Points on a hilly landscape, in no order, each with its height.
A ball rolls from a point to the lowest of its 6 nearest points, and stops where none of them is lower. Distance is the straight distance between rows; heights are no part of it.
lun h=412: [128  97 124 114 144 189 138 126]
muduv h=287: [148 164 170 144  94  76 135 208]
mopig h=324: [121 107 154 136 109 173 138 162]
Tezev h=345: [122  88 102 127 141 163  91  70]
Dimot h=454: [ 99 148  78 140 180 131 129  66]
Rivaz h=408: [133  99 101 105 133 158 107  95]
vonen h=91: [120  88  96 148 152 191  97  51]
nobal h=470: [163 133 148 119  73 132 140 205]
Rep h=529: [110 112 107 138 191 146 106  39]
tav h=62: [133 177 155 154  99  72 151 202]
voga h=379: [106 146  63 123 172 113 122  45]
gapel h=224: [ 99 153  98 135 128 102 113 114]
terog h=433: [127 143 134 104 140 110 128 131]
goto h=290: [128 175 109 115 115  85 146 143]
padu h=445: [104 136  83 135 192 148 115  50]
Mabim h=558: [170 133 159 112  91 151 150 215]
dup h=220: [118 159 123 107 134 102 132 132]
zoni h=292: [130 162 157 137 117  87 161 170]
pog h=423: [170 145 168 131  84  80 129 208]
Napen h=488: [ 86 140  97 143 156 121 118  85]
Zokaz h=627: [ 94 130 108 148 173 132 111  82]
Nazen h=430: [132  97 100 109 134 184 119 112]
Fusi h=636: [107 140 123 115 146 115 108 113]
tabe h=398: [157 139 170 132  87  87 132 193]
vasu h=449: [141 103 113 103 134 147 113  98]
gega h=227: [139 175 146 151 109  77 162 188]
Nisa h=390: [128  94  96 125 134 162  98  84]
Budut h=356: [112 146  75 138 159  92 137  56]
rusa h=448: [171 130 155 129  67 106 131 202]
zud h=240: [138 145 172 139 105  91 146 168]
Tufo h=217: [143 116 153 144  87 117 146 156]
bareg h=334: [120  95 158 137 125 179 134 150]
fezet h=684: [148 114 127 105 123 122 134 114]
megi h=297: [129 114 141 137  87 154 131 168]
Vake h=834: [123 123 135 104 142 120 107 114]
Meti h=302: [149 121 146 117 122 114 152 131]
Dupo h=557: [177 103 192 106  93 158 149 212]
sur h=281: [133 172 115 113 126  96 146 148]
Kam h=241: [134 158 141 122 131  95 158 153]
ruru h=383: [134 123 151 131  86 158 130 187]
bug h=303: [ 93 149  88 150 136  97 127  88]
Geku h=330: [149 117 148 136  76 122 134 181]
Bof h=391: [123  92 141 126 137 196 143 130]
lapu h=144: [147 106 118 109 122 148 139 117]
Vokip h=521: [102 121 105 141 192 142 119  54]
Sodi h=192: [111 164  96 116 120  82 120 124]
lefe h=556: [157 120 164 104  91 163 140 209]
Mem h=602: [103 137 119 127 150 119 103  98]
Rusor h=103: [139 130 163 133 112  97 155 151]
Roto h=374: [122  93  98 118 146 199  95  90]
bib h=322: [141 161 167 145 109  82 152 180]
dimib h=102: [143 162 168 150 100  77 140 193]
gav h=431: [138 106 167 112  98 169 122 190]
tem h=551: [105 111 114 145 175 137 110  64]
Kazo h=543: [ 97 133 102 142 181 137 122  66]
tafom h=399: [113  88 112 142 151 149  92  65]
petir h=189: [148 127 156 127 121 106 153 133]
Lako h=289: [139 103 128 132 106 140 154 136]
fupok h=434: [117 103 121 128 145 134  95  83]
Faza h=473: [114 113 121 118 147 129  99  91]
zuku h=380: [129  95 105 145 175 164 104  31]
kug h=120: [107 162 112 115 130 103 118 129]
ras h=389: [ 95 147 106 126 147 115 114 109]
vokar h=310: [138 107 126 130 111 149 151 130]

For each start below, name every point that the ball comes to, in order.
rusa | muduv, tav
zud | dimib, tav
zoni | dimib, tav
fupok | Tezev, vonen
mopig | megi, Tufo, Rusor
Rep | zuku, vonen
Nisa | Tezev, vonen

For each start below, name the point where the ball stops.
tem | vonen
tabe | tav
voga | kug
pog | tav
Napen | kug
gav | Rusor
ruru | Rusor
nobal | Rusor
Mem | kug
lefe | Rusor
